Points, in no order, along strands that fork, close into loops and pass close to each other.
Points whose rows are less than 92.4 apart are linked; no others are. Some points are linked to none.
K_109: [-29 -26   2  18  17  -5 -57   6 -13  18  34  -2   3  -1   2  14  18 -34
 -18  -8  25 -11  10 -27 -43 -20  20  33 -38 -22 -14  23  -3   4  23  17
  38]
K_386: [ 44   1   9  12  56   9  12  34 -14 -16  16   9  18   6  33   1  12  23
  -1  26 -28  -6 -20   8 -32 -45 -55  19  28 -28 -33  16  30  28 -16  10
 -15]
K_297: [ 24 -26  -2  -2 -35   8 -18   6  20  -9 -29  16  28 -12  -1   3 -21  43
  -7   2 -22  19  11 -12 -22   6 -18 -11   1  17  19 -20 -16   3  20 -25
 -18]
K_639: [ 30 -21 -18  -1 -20   2  -7  34  31   9 -45   8 -23  11 -12 -12  -9  35
 -16   0 -13   1  26  -4 -29 -57  13   7 -25 -20  27  28 -23 -24  27   6
 -32]
K_492: [-11  20 -16  16  -4  15  -1   2 -20   1  41   8  40   1   4  16  -2 -37
 -25 -11  19  -1  -9   5  -5   2  -9  -7 -25  27 -24 -21  35  -5  14  -1
  14]
K_438: [ 10  -3  -9  -5   9 -13 -29  29 -14  13  -1  28  23  21  11  -5 -23  -1
  28   4   9  14 -12  36 -35 -23 -35  -4 -10  11 -16  -6  -3  -9   2  -2
   6]
K_880: [ 22 -12   0 -22 -17  38 -52  21  22 -26  -5  17  11 -49   5 -13   8  31
  -6   0 -23 -13  17  10 -10   1 -41 -23  -1  -3  33 -29  -7  16  38 -32
  10]
K_640: [  9 -10   7   1  33  11  24  10 -10 -17   1 -13  17   6   0   5  21  13
 -39  33   2 -18 -11  -7  -3  -8 -28  -5  19 -23 -30  13  25  10  -5   0
 -45]
K_35: [ -3  -1  -4 -26   2  29 -27  11  18   0 -29  21 -31   0   5 -12  21  38
  64 -14  50  -6  10  23 -13 -35  35  15  15 -31  33  -8 -32 -28 -35 -18
   9]
K_630: [  2 -20  10  -9  23 -13 -31  24  -2  -2  -7  33  -7  20  14   9  29  28
  28 -13  36 -21  -3  15 -17 -15  12  16   3 -39   4   2 -25 -22   0  -4
  -8]
K_982: [ 14  18   4  12 -32   2  25 -30  -1  21   7 -25  -3 -10 -36  -2 -34 -11
   1 -49 -25  13  15  -8  33  42  23 -20  -3   9  40  22 -13 -22  18 -12
  16]
K_244: [ -8  -8   1  10 -16  -9  16 -10   5 -34 -21 -26   7 -13  -1   3  -9   7
 -44  29 -20  -2   8   6  37  23 -43 -19  22   0  -4  21  16  44 -12 -22
  -1]
K_169: [ -6  23 -20  18 -12 -12  67 -22  14 -17 -39 -37 -22  -4  -5 -25  -9  -7
 -43  37 -28  11 -14 -19  41   8  11 -14  39  19 -14  -4  -6  50 -26  23
 -35]
K_162: [  9 -13  -4   9  14  -6  11 -24 -15 -19  11 -18 -25   6 -13 -25  27  11
  19   9 -32 -22  -1  31  14 -20  25   4  18 -46  22  69  37  16 -26   3
  -7]
K_491: [-22  -6 -11  14 -19 -27  30  -8   0  25 -48 -13 -35  11 -25 -30 -53   1
  19  36  -5  31   2 -11  22 -28  16 -19 -17  11  18   6   8  39 -38  24
 -33]
K_73: [  1 -20   5 -13   0   8  45   0   9  29 -25   0   4  34  23  -8   4  14
 -56   3  14   3   9 -65 -16  -5  22  -7  -1  -4 -37 -52  -3  -9 -10  35
 -51]
K_589: [ 40 -14  11  13  22  -2   3  25 -14 -12 -38   8 -14  23  18   4  -6  40
  20  38 -10 -12  -5  11  -1 -20  -4  17  31 -13   4  32   8  36 -28   3
  -7]
K_629: [-29  -7  -4  12 -52 -21  23 -15   4   7 -44 -10  -4 -15 -30   9 -43 -32
 -30  -7  -7   4  34 -27  38  18 -16 -10 -14  36  27  -8 -10  10  -5  39
 -19]
K_506: [-18  39  14 -10   2 -23  -5 -18 -17  13  30 -33  -6   3 -14  22  -2 -38
  -8 -22   1 -17  19   1  32  33  22  14  -6  -2 -15  17   0 -27  -3   2
   7]
K_924: [ 21 -17   6  -8  -2 -11   2   3   0 -11 -15  10  29 -16   6  -3 -19  36
   8  16 -24  18 -16  19  -9  13 -12  -6   7  16   9 -18  -7   8  -1 -19
  -8]
K_446: [  9   9  -1 -19  31  -1  57  19   2  22 -40 -15 -51  11  44   0  15  22
  -3   2  13   2 -32 -31  22 -43  41 -23  17 -24 -32  10  -3  -5 -45  33
 -33]
K_285: [ 18 -17 -20  10 -37 -26   3  28  -1  38 -28  -6 -16  14   2   1 -17  27
 -31  19 -31  15  29 -31 -10 -60  13  -6   6   8  -4  17 -31  25  15  43
 -54]
K_89: [ 25  -8  -4  -9  -7  30 -58  31  17 -19  18  32  13 -35  -3 -17   0   9
 -14  -6 -16 -21  12   4 -41 -25 -51 -26  -8  -5  33  -1   1  26  45  -9
  16]
K_364: [ 18  -9  -5   7  43  15  34  26  -9 -23  14  -1   5  10  27   6  33  18
 -38  35 -11  10 -29  -8 -32 -38 -40   0  24 -20 -38  11  36  17 -16  15
 -29]
K_505: [ 21   3 -23  -1 -21 -10  -5  28  13  19 -25  22  36  15   9  10 -42   6
   5  29   8  21   4 -15 -38  -9 -48 -26 -14  41   3 -24  -8  11  15  -6
  -6]
K_819: [ 16 -10  -9   5   3 -19  19  10 -14  15 -33  -5  -6  19   5  -2  -8   7
 -12  -3 -20  -1  18   6  10 -28  16  -7 -11 -22   3  37  -3 -16  -2  20
 -32]
K_123: [-45   1  25   9 -24  -2  18 -21  17  15  -8  -1 -15 -13 -21  36 -39 -36
  -3 -15   6  37  14   2  35  48 -12   5  -7  43  13 -18  11   7 -14  11
  37]
K_311: [ -6  -9   0  16 -58   3  23 -11  -1  19 -17  -8   5 -18 -37  19 -33 -30
 -27 -26 -18   4  28 -30  41  48 -26 -20  -2  30  37 -13 -21  -6  19  14
  -8]
K_181: [ -1  -6  -5  16 -12 -23  31 -11  16 -16 -24   0  27 -23  -1  15 -46   7
  -8  30 -38  36  -5   1  10  -4 -38 -13  12  49  -6 -28   8  49 -22   0
  -1]
K_846: [-26 -12   4   6  30  -3  32  -2  11 -20 -17   8 -39   7  54   1  -3 -14
 -30  47   6  54   7  17 -21  -3 -30 -13  17 -32 -34  17   7  18 -57  33
   2]
K_838: [  2  13 -28   1  11   9 -46  41 -16  11  15  16  20  40  20   4 -15  -6
  29  -5  42  -6 -14  13 -38 -17 -12 -14 -17   5 -18 -23 -12  -9  15 -12
   9]
K_614: [ 29   1 -12   6   7   9  -9  16 -22 -23  26  -2  56  -4   6 -10  27  28
  18  23 -11 -27 -35  17 -25   2 -28 -12  20   8  -2 -17  24  10  19 -32
 -11]
K_3: [ -7   6   9 -16  24  -1  28   3   2   5 -43 -14 -11  28   5  -2 -11  17
  -1   9   4  -1  -6  -2  31  -7  13  -9   4  -5  -6  12   1  -9 -17  17
 -38]
K_316: [-10  22 -13   3   1 -10  65 -26  15 -13 -35 -27 -35   7  -2 -33 -25  -5
 -22  48   1  19   2  -7  47  -1   8 -10  19   8  -9  12   6  31 -44  31
 -26]
K_745: [ -9  -3 -16  14   3  -7 -41  -3 -18  13  45   2  20  11  11   6  13 -44
  -5   4  19 -12  -3  -7 -34 -23   8  18 -38  10 -28   1   9   1  20  10
  50]
K_787: [-10 -10  11 -14  26   4  42  11   0   5 -45   0 -46  28  40   1  -1  11
 -18  21   6  25 -10 -23  -1 -24   3 -27  17 -33 -44   5  -1   1 -53  41
 -17]
K_750: [-26  16  -2  16   6  22 -19  -5 -16  25  47  11  38  -4 -13  21   4 -11
   1 -42  33   6  -1 -20  -3  11  29  14 -34  -7  -2 -43   4 -23  25 -13
  20]
K_467: [ -2  28  25 -11   5  -1  33   0  -1   9  24 -32  -9  13 -22  17   5 -26
 -32 -35  20  -1  10 -22  30  67   2   7  11  -6  -3 -30  13 -50  -4  19
  -6]
K_692: [  2   6 -23  13 -26  15 -14  31   8   6  -8  24  46  23  14  32 -35 -21
  -6  14  36   6  12 -17 -30   8 -43 -37 -18  61   2 -16   1  14  31   1
   4]
K_400: [ 15 -17  -5 -19 -24  20 -34  12  23 -26 -37   2  -7 -33  -6 -15  -7  17
 -13  -1 -23 -12  38   9   7  -8 -25 -37  -2   3  42  11 -19  27  35 -29
  -7]
K_563: [-11  31  -4   5 -19 -11 -27 -22 -29  10  22 -30 -13  -3  -4  14   0 -50
 -26  -5 -15 -20  18 -11  24  23  18  17 -16 -16  -3  31  11 -17   0   2
  22]
K_148: [ 17  -8   5   1   0 -14  22   6  14  -2 -36 -11  -7   0  20   9 -21  23
 -42  36 -26  16   1 -32   9 -25  -3 -20  27  16 -31 -20  -2  60 -16  20
 -47]
K_720: [ -5  59  22   3  10 -17  15  -1  -3  11  50 -39  -9   4 -26  18  10 -48
 -25 -38   9 -14  20 -28  35  40  19  13  -4 -10  -8 -24  17 -59  -1   4
   7]
K_678: [-12  -6 -17  -1  13 -19 -11   4  -6   5  -9 -12 -14  27   3   5 -10 -19
 -12  -1  -5 -14  19  25  18  -7  -6   7  -6 -14 -13  57   5  -6 -17  12
 -11]
K_980: [ 19  18  -8 -21  -8   1 -10 -17   5 -19   8  10 -17 -16 -21 -34  64  21
  40 -12  -7 -56  -5  33  15 -12  31   9  20 -19  25  14 -15  -9  18 -28
   2]
K_609: [  3 -26 -14   1   2  15 -30  24  -1 -11  18  18  36   4 -11   6  16  20
  -9 -11  12 -13 -10  -9 -44 -12  -4  -9  -5 -16   9  -5   7  -4  29 -13
 -10]
K_842: [-11  -4  10 -10  30   5  41   9  10 -13 -27  10 -47  24  41   7 -11  11
  -7  46  12  48  -8  11  11 -21 -17 -15  30 -19 -29  26  18  27 -55  30
  -2]
K_296: [ 13 -16  -7  -4 -26  -2 -13   6  21 -32 -39  -2 -12  -2  -2 -17 -25  15
  -1  14 -23  -5  22   4   2   4 -16 -30   1  12  26  26  -6  44  12 -21
  -3]
K_15: [ 32 -16   1  -8  20  -5  -7  21 -14  -4 -14  29   1  19   7   2  39  48
  25  10  18 -30   5  -3 -11 -19   3  20  28 -35  13  17 -20 -13 -15 -19
 -20]
K_968: [  1  -3   2   0  11   4   8  -3   9  22 -20  -5  29  10   6  13   8  20
  -2 -18  23  25  -3 -25  12   9   6  -4  -1  -9  -7 -47 -12 -53   0   5
 -43]
K_993: [ -3 -26   3  -7 -12   6 -46  -1 -12 -17  27   7  22 -12  -6  -1  12  -9
 -26 -11  -9 -27   1  -3 -28   7  -1 -11 -10   0   4  10   3  18  26 -18
  18]
K_748: [-22   7  35 -13  -7 -11 -41 -36 -23  -9  28 -28 -18 -20  -8  -3  36 -20
   3  20  -4 -25 -15  -8   0  25  21  25  -2  -3 -17  35  -9  17   5   0
  39]
K_603: [ -4   0  -3  19 -15   4  36 -20   9 -25  -5 -25  23 -18   6   5   7  -9
 -70  28 -21 -10   7 -18  42  49 -54 -15  25  -2  -2  -5  20  32  -5  -5
 -16]
K_908: [ 22  -5  -8   6  21  -9  20   6 -18 -16 -13  -6 -27  22  13  -6  16  26
  19  28 -14 -17  -9  22   3 -36   6   5  21 -21   4  65  16  24 -25 -16
 -10]
K_942: [-20   7   4  -8  -3  17  -5   7  -6  32  12 -10   9   1 -40  30   5  21
  19 -46  25  29   3 -12  20  36  23  15   5 -12  12 -38 -36 -59  16  -9
   6]
K_558: [  1   0  -4   5  -6 -18  44 -13  22 -11 -36 -23  -4  -4   3  -4 -17  15
 -30  22 -24  13   0 -32  33   6   2 -19  29  32 -22 -37 -17  70 -10  22
 -35]
K_370: [-11 -11   8   0   0 -10 -46 -30 -35 -10  36 -17  14 -23  -3   3  24 -26
 -28  19 -12 -21  -6  -7 -11   8  -4  17  -1   3 -18  21  11  21  14  -8
  40]
K_567: [-13  35  20  -6  15 -14   7  -6  -5  15  38  -6  -9  14 -23   0  22  -8
  50 -30   6 -12  -4   6  38  23  58  12   3 -30  -3  -4 -32 -46  -5   2
  12]
K_57: [-20  23  23   5   6   1   9 -26  -7  33  38  15  11  -8  -2  17 -26 -25
  15 -36  15  40 -14   3   0  26  -9  14 -25  43  11 -49 -22 -31  29 -18
  53]
K_352: [-10 -16  -3 -11   4  19 -11   8  10  11 -35  15 -15   8  14   9  10  54
  65 -24  37  15  -9  12   3 -19  34  15  10 -22  21 -40 -30 -42 -29 -11
  13]
K_185: [-18  23   4 -13   5  -5  -6 -22  -6  -6  17  -6 -11   8 -30 -13  17  14
  49 -26   7 -23 -24  16  22  24  47  17  11 -15  10  18 -22 -23  -5  -9
  -3]
K_926: [ 36  -5 -25 -14  -4   6   3  11  11  -1 -24   9  -7  -7 -22 -14  47  43
   5 -15  -3 -18  10   3  -4 -49  48  28 -16 -42  24  -1 -24 -48  -1 -14
 -25]
K_9: [-25  21  18   2   3   6 -18 -10 -24  33  40   4  12   4  -1   0 -12 -10
  34 -25  37  16 -12 -11 -17   7  11  16 -41  27  -9 -50 -43 -35  37 -31
  53]
K_18: [ 24  -5   6  -2  10 -13  34  13  12 -12 -19   5 -10   4  25   1  -8  10
 -39  45 -23  41 -22 -12 -21 -27 -23  -9  20  11 -42 -16   9  44 -29  20
 -22]
K_39: [-32  -6  21 -14  14  -7 -23 -12  -3   4   7  -2   2   5  10  20  -6 -23
   2   0  21  14   1  23  14  14  -2  15   9   0 -27   3  17 -10 -21   4
   7]
K_886: [-20  11  26  12 -11   6  24 -19   5  26  32  19   3 -15 -13  40 -33 -40
  -1 -26  -5  38   3 -10  22  39 -12   8 -12  41  23 -25   4   3  12  -3
  46]
K_166: [ 11  -9 -12  13 -26 -35  26  16  -7  13 -49 -18 -17  16  -6  -3 -27  21
 -33  33 -35   8  18 -16  15 -36  -1 -17   0  15  -4  35 -15  38   7  25
 -35]
K_415: [  0   8   5  15 -52   4  36 -22   6  26   9 -18 -11  -8 -53  28 -37 -23
  -7 -43 -26  14  16 -24  51  62   2 -25   1  38  51   2 -26  -9  28   4
  15]
K_340: [-33   8   6  -1  18  -3 -11  -8  -4  15  12 -13 -16   5  12  27  10 -50
 -33  -4  31   5  17   7   3   4 -13  18  -6 -30 -36   3  32 -16 -11  21
   8]
K_724: [ -2  -1  -8  -5  20  11  28 -19  -3 -33  20 -25  27   4   6   0  31  -2
 -58  17  -1  -8   1   6   4  23 -34  -1  20 -17 -28   7  45  11   0  -3
 -25]
K_211: [ -9  16   2 -18  -3  13 -43  -8  18 -11 -22   3 -38 -17 -10 -22  -8  -4
  34 -14  15  -7  25  28   4 -12  24  -5 -20   7  39  28 -14   2  17 -20
   8]
K_219: [-15 -13   1  -6   6  -7 -38  -6 -13  -7   9  -7 -12   9  17  16  -5 -21
 -10  10  -3  -5  11  31  -4   5  -9  16  11  -9 -16  48   2  16 -11   7
  23]
K_284: [-24  -7  -5  15 -33 -18  43  -5  19  -5 -51 -14 -15 -12 -10   5 -36 -13
 -34  16   1  28  25 -21  27   9 -21  -4   3  51  28 -36  -9  38 -33  46
 -20]
K_958: [-22  19 -21  38  -3   0 -18   3 -13  15  43   4  29  21  19  33  17 -56
 -23 -10  31  -7  -1 -21  -2 -23  21  12 -68   8 -14 -20   9 -18  21  16
  49]
K_939: [  4  -5  29  -8 -11  11 -22 -28   3 -31  36   3   9 -39  -4 -20 -13   8
  37 -18 -32  11 -25  35  -9  41  -1  -4  17  43  25 -14 -16  33  27 -37
  43]
K_292: [-16 -10  18 -11  25  -4  28  -6   3   4 -21  -2  19   0   5  12 -10  -5
 -16  -2  14  25   3   5  10  23   5  -9  -1  -8 -13 -43  13 -33  -8  15
 -16]
K_682: [ -6   2  -5   7 -13   8  60 -20   7 -28  -9 -16   4  -6   7  -2  14 -14
 -78  37 -22  15   5 -24  16  51 -41  -6  27   3 -22 -18  18  28 -31  10
 -26]
K_673: [-12 -23   1  -8  27 -21 -28  19 -13  14   3  10 -15  26   7   9  31  -7
  18 -15  26 -40   8   6  -4 -21  17  28   0 -46 -28  33 -17 -20  -7   7
  -8]
K_507: [ -8  11  20   1 -14  15  42  -4   9  -4  21 -19   6  19 -16  14   1 -41
 -44 -24  23   7   6 -36   2  79   5   0   1 -10 -19 -43  31 -40 -19  21
  -8]
K_744: [ 26   4  -4  -8  12  -7  10  -6   3  -7  -7  13  25 -11  13   4  -3  57
  37   5 -22  21 -29   7 -10  -1  -3  13  26  20  18 -40 -18 -14  -3 -24
  -5]
K_115: [ -9   9   0 -19  18  14   2   7   2  32  -5 -14  13  18  -7  15  11  34
  23 -32  35  20  -4 -13  22  15  18   6   1 -30   1 -46 -31 -68  -6   0
 -31]
K_432: [ 31  -8 -22  28  10  21 -21  49  -4 -27  23  11  48  21   7   0  29  22
  -3  -5 -23 -34  -5  -3 -60 -23 -41  -8   3 -15   6  22  25  22  37   9
   5]
K_642: [ -6  -9   6   4 -10   2  66 -18  18 -31 -10 -12   3 -11  -3  -9  -6  -7
 -45  13 -20  29  -6 -18   2  43 -18   6  19  12 -17 -35  10  25 -32   7
 -13]
K_951: [ 15   2   1  -5   6 -16  56   0  22 -15 -28   0   1 -13  17  -7 -25   5
 -12  45 -30  42 -12   0  -9  -7 -28 -15  12  34 -24 -40   7  41 -23  20
  -7]
K_479: [  1   3  -2 -22  -8 -10 -37  -1   9 -18  10  -1 -25 -38  -7 -31  33 -17
   0 -14 -38 -46  15  20  25 -12   9 -20 -12 -11  28  35   0  12  37 -22
   9]
K_93: [  8   8  21  -3   8   5   3 -18 -13  -8  48  -1   8 -19 -19  -2  -2  10
  28 -21 -18  21 -40  24  -1  32  -8  -1  17  48  20 -24 -31  -3  33 -44
  42]
K_778: [ 24  -4 -12  23  30  12   1  34 -10 -18  27   4  25  20  20 -12  18  10
   6  21 -11 -26 -10  20 -50 -34 -47   5  21  -3 -31  34  28  28  13   8
  -1]
K_486: [ 12  20 -11  -5  12  13  27  -4  -2  39 -43   2 -17   8  24  -6   4  66
  56  -6  29  17 -16 -18  22 -31  46   8  17 -12  19  -7 -25 -33 -39 -21
 -28]
K_801: [-19  -2  20 -18  26   0  14  -9   7  -1 -23   1   2   6  18  11  -5  -9
 -14  10  17  21   3  19  20   9 -10 -12   1 -13 -21  -2  13 -13 -32  21
 -19]
K_539: [-15  -8   3  -2  13  -6 -30 -24  10 -11  11 -15 -46 -15 -20 -29  24 -19
  15 -12 -24 -22  17  15   0 -13  52   9 -21 -41  29  56  35   3   5  16
  -1]
K_962: [ -5  -5  23 -12  -6  18 -53 -15  26 -25  -2  16 -32 -28   0 -17 -13   6
  32  -2   1   1  13  35 -14  16   6  -3   1  31  38   6   0  31  27 -23
  22]
K_677: [ 26 -31  10  -1  20  -5 -47   7  13  11  34  38 -26  -6  12 -16  50  -3
  43   8  12 -32 -13  16 -56 -28  -4  39   6 -27 -31  13 -17   7  11  25
  33]
K_209: [  5  20   5 -16  35   1  62   8  -2  25 -38  -7 -44  14  41  -9   1  33
  33  -3  29  -2 -30 -23  36 -27  45 -17   2 -26  -9  -5   6 -22 -45  15
 -30]
K_550: [-18  -5 -12  12  11  11 -13  -2  -6  14  35  -1  29  15   3  31   7 -42
 -45 -14  31  -6  18 -12  -4   3  -2  12 -22 -11 -20   3  39 -10   8  17
   7]
K_733: [  1   7 -14   6   5   9  -5   5 -11 -20  31   2  54  -7   0   1   7  -9
  -2  -2   0  -7 -23  12  -7   6 -24 -14  -2  31 -20 -13  30  -1  22 -15
  -8]
K_737: [ 22 -20  14   2   9  -5 -41  -7   7   7  35  37  -9 -15  -6 -17  58  14
  47   2  20 -23 -31  10 -33  -9  18  26   0 -23 -32 -14 -24 -10  11  -7
  27]
K_621: [ 15 -21 -13  -3 -37 -22  -2  29  15  34 -52   8 -26  28  -4 -10 -28  22
 -26  11 -20  15  34 -25 -29 -53   5  -4 -19   0  18  27 -35  -5  10  36
 -33]
K_96: [ 36 -15 -20   2  -3  17 -30  45  11 -16  14  27  33  -1   6 -12  -2  19
  -7  -1 -18 -20  -4   0 -63 -26 -37 -13  -8  -6  15   2   4  12  45  -9
   3]
K_664: [  6 -12   5  -7  -9 -13 -35   5   3  -9   0  30  21  -3   5  -3 -32  11
   9   5 -12  10  -6  37 -30   4 -19 -11   0  11   3  -1   8  16   6 -16
  10]
K_344: [ -3  18 -10 -27  -1  29 -18   7  29  -1 -16  16 -36 -15 -23 -29   3  23
  56  -7  36  -8  24  34  -2 -41  24  16  -7 -12  54   9 -13 -26   3 -21
   4]
K_111: [-12  -9  25  -6 -11  17 -25 -26   8 -24   8  -6 -10 -36  -9 -13 -21   9
  30 -21 -16   3  -1  21   9  42   9 -11   5  28  33  10 -10  40  24 -40
  24]
K_164: [-22  11  -9   6 -14  -1 -40  -2 -35  23  20 -23 -11   6  -6  29   2 -65
 -48  -4   8 -26  21 -37   1  -4   7  26 -41 -27  -6  39  13 -26  11  13
  32]
K_87: [ 17   3 -10  -8  -3   0  -5   1   6 -24  -4  19  -6 -11 -21 -27  39  28
  21 -11 -24 -43   2  23   7 -21  43   8 -11 -38  27  25 -14 -30  10 -20
 -14]
K_964: [-11  -4   1   0   2 -18  -9 -25  -2 -17  18 -13 -21   5  -2 -31  22  -8
  30  -1 -26 -35  -3  30   8 -12  28  14   1 -24   5  59  18   1  -6   0
  -4]
K_684: [-13 -33  12   9  26 -12 -54  26  -1  11  23   4 -14   1   8 -10  25 -24
  20   1  15 -19   8   0 -64 -32   2  40  -8 -33 -28  21  -4   5   8  22
  33]
K_94: [ -1  25 -24  13 -13  38  35   8   2 -13  23   5  33  18  11  10  13 -45
 -51 -14   9  -2  -8  -7  -7  20  -3 -14 -18  38 -21 -22  45 -19  14  13
  -5]
K_910: [ 20  -6   3 -18  -2  -3 -51  -3   9 -13   7  30 -21 -20  19 -21 -22   3
  33   4 -16  -1 -15  42 -37  -2 -12   7 -10  20  11   4  -1  20  14 -12
  31]
K_457: [ -6   2  -4  -8   1  -7 -30 -12  12  -6   2  -9 -21 -34  -6 -15  21 -35
 -15 -23 -40 -28  26  18   6 -26  24 -17 -21 -25  23  62  16   6  32   6
  20]
K_99: [-14  17   6  -3   4  -5   5 -31  -2  -4  21  -5 -17  -1 -24 -32   7   5
  55  -8  -3 -13 -15  23  11   5  56  14  -5 -35  28  31  15  -6 -18  -9
 -13]
K_851: [ 32  -5 -20   4   3  14  -1  21  29  -2 -36   8 -28 -10 -18 -21  19  43
  -8 -10 -16   0  19  15 -18 -62  30   8 -22 -28  41  15 -13 -36  17   4
 -22]
K_453: [-12   7 -15  14 -29  29  55 -10   9  -4  21  -4  18  18  -3   7  15 -43
 -60 -17  10  15  -9 -36 -10  54   5  -2  -6  13 -16 -46  57 -35  -3  29
 -12]
K_291: [-23 -10  -3  -5   7 -21 -42   7 -26  16  21 -14  -9   4  -5  11  26 -49
 -27   5  25 -30  18 -38 -20 -16  20  30 -30 -37 -14  41  -7 -14  17  23
  33]
K_119: [ 25  15 -10 -13  28  -4  40   8  -1  23 -33   6 -22  11  31  -5  12  51
  41   5  23  -6 -28 -16  31 -34  47   0  22  -6   1   4 -12  -5 -46 -13
 -37]
K_770: [-24   4   5   9 -10  -5  58 -16  20 -11 -34 -21 -10 -14 -20  12 -23 -11
 -26  10   4  32   6  -9  36  50 -22  -1  13  37   2 -18   3  21 -33  27
  -7]
K_747: [ -3  -2   0 -25  12  25  22   6  11  33 -35 -11 -15  16   4  10   9  68
  60 -28  31  24 -17 -14  14  -9  36  15  19  -5  30 -27 -33 -46 -34 -26
  -6]
K_190: [-26   6  -6   9   0 -10  50 -17   4   9 -41 -21 -48   6  -8 -40 -53  -6
  12  56   6  42  -5  -9  30 -26   1 -20   8   5  -5  11   9  38 -53  22
 -31]
K_368: [ -1  -6   7   9  -5 -14  31 -13   5 -23  -1  -1  34 -28  -9  13 -44 -12
   5   6 -23  37 -14  20   9  33 -39 -10  10  46  12 -20  12  26   6 -15
  13]
K_534: [ 13  -9 -19   6 -35  -3 -10   7  20   7 -22  15  48 -12   0   2 -27  22
   4  15 -10  45   6 -19 -29   0 -35 -15 -16  46  13 -42  -5   0  12 -14
 -11]
K_925: [ 10  -1   0 -10   1   9   3  -7  -2  -5  17   4  24 -14 -11  -6  -4  35
  40  -9 -11  35 -43  21  -9  17 -11  13  25  35  21 -37 -30 -18  25 -42
  18]
K_773: [ -8   7  -3 -13  30 -28  -4  -2 -19  13   9  -7 -11  26  -2   3  33 -24
  21 -13  14 -28  -1  14  24 -14  13  13  -2 -55 -31  26   1 -44 -25  17
  -5]
K_113: [-16  29  -1  -4  26 -18   7 -18 -10   6  14 -27 -23  19   5  -2  10 -17
  27 -11   2  -5  -1  28  37 -12  26   3  -7 -38 -26  39  22 -33 -38  28
  -9]
K_522: [ 10 -10 -11  16 -45  15  -3  -5 -11  -7  19  12  28 -21  -3   4 -37 -39
 -11  -8 -25   5   3  -2 -15  12 -48 -31  -8  50   7 -14  13  20  19 -30
  28]
K_861: [ -3 -19   7   1 -17 -13 -13 -11   2 -19 -21  -9   6 -12 -13   0 -34 -11
 -19   3 -13  -4  18  12  15  26 -28 -11   0  20   6  25   8  39  -4 -20
   6]
K_5: [  0  13 -22  12 -39  13  -6  11  -6   2  13  25  33   0   4  21 -41 -48
 -13   6  11  -5   3 -10  -9  17 -44 -28 -18  69  -9 -13  17   7  29 -31
  25]
K_435: [-11  -3  18  14 -18   3  -2 -24 -14 -14  22   4  33 -38  -2  14 -26 -32
  -7  -9 -29  15  -9   6  13  40 -28  -9   6  45   4 -15  10  17  16 -39
  33]
K_580: [ 31  -7 -14  -3   4   1 -24  14  -8  12  41  32  20  11   2 -14  34  26
  42  -5  27 -34 -25  18 -35 -21  -9  16   9 -10 -15 -17 -19 -15   4  -7
   9]
K_671: [ 45 -17  14   1  37  -4  -4  33 -17  -3 -19  31  -5   9  25  13  15  60
  21   9  -7 -21  -7  -2 -26 -32  -3  25  40 -28   0  22  -9  18 -23   9
 -13]
K_358: [ 43   7 -19   1  14   9 -12  19 -12  -7  22  29  38  15   2 -15  25  33
  37  22  18 -39 -40  15 -47 -10 -25   4  21   4  -3 -14   1   5  17 -15
  -4]
K_981: [-29  17  13   8   3   4 -21   2 -16  37  40  -3  10  11 -16  26  -1  -9
  15 -45  37   8  19 -20  21  28  31  17 -24 -31  -9 -42 -26 -55  14  -3
   8]
K_443: [-22 -14   5   6 -24  -4   0 -20   0   4 -17   9  -2 -14 -16  29 -37 -28
 -18  -6   1  20  26  10  28  39 -26  -5  -2  30   1   4  16  17  -7  -3
  10]
K_697: [ 16   8  16 -24  -5   9 -35   0   7 -19   9   3 -10 -30 -11 -33  56  13
  26 -14 -18 -53   4  17  27   7  -2 -10  13  -5  23  18 -15  15  31 -37
  12]
K_98: [-13   7 -13   1  -4   1 -38  12 -25  29  36  13  17  10   6 -16  -5 -20
  30 -12  39  -3 -15   4 -29 -11  13   1 -30  11 -28 -42 -24 -25  20 -26
  34]
K_527: [-24   4  33  -2  -2   1 -30 -29 -13 -15  16 -17 -14 -22  -9 -12   2 -16
  27  -7  -5 -17  -6  14   6  30  31  17   8  23   6  19 -10  24   7 -19
  24]
K_67: [-28  17   0  36 -12  15 -14 -20 -22  16  55   6  42   4   2  11   1 -43
 -11 -19  24 -16   3 -34  -7   7  28  24 -68  17   4 -32   0 -23  28  -9
  48]
K_790: [ -7  30  13  10  11 -17   1 -22  -5  18  28 -12 -19  17  -9  -3   4 -16
  45 -34   2  -1   0  12  29  10  58  -1 -14 -39  -5   5  10 -53 -20  24
  -5]

A piece is two or more points that can be reached from each other along the links. Count, over all rows, the pieces, the separate loops (a circle has one, a figure eight two, a Y none), the forks (points with three links) and the tips (points with one).
pieces | 3
loops | 6
forks | 11
tips | 5

How many points has the smallest loop of links through each point below? Write - if it is on no loop.
K_492 | 18
K_67 | 22
K_886 | 23
K_93 | 9
K_671 | 14

A fork is a point with three links, a tip a point with one. Leave the first point through the second and follow the links. Name the first fork or tip that comes.
K_292, K_968 | K_109
K_162, K_908 | K_964
K_291, K_164 | K_492
K_664, K_438 | K_861
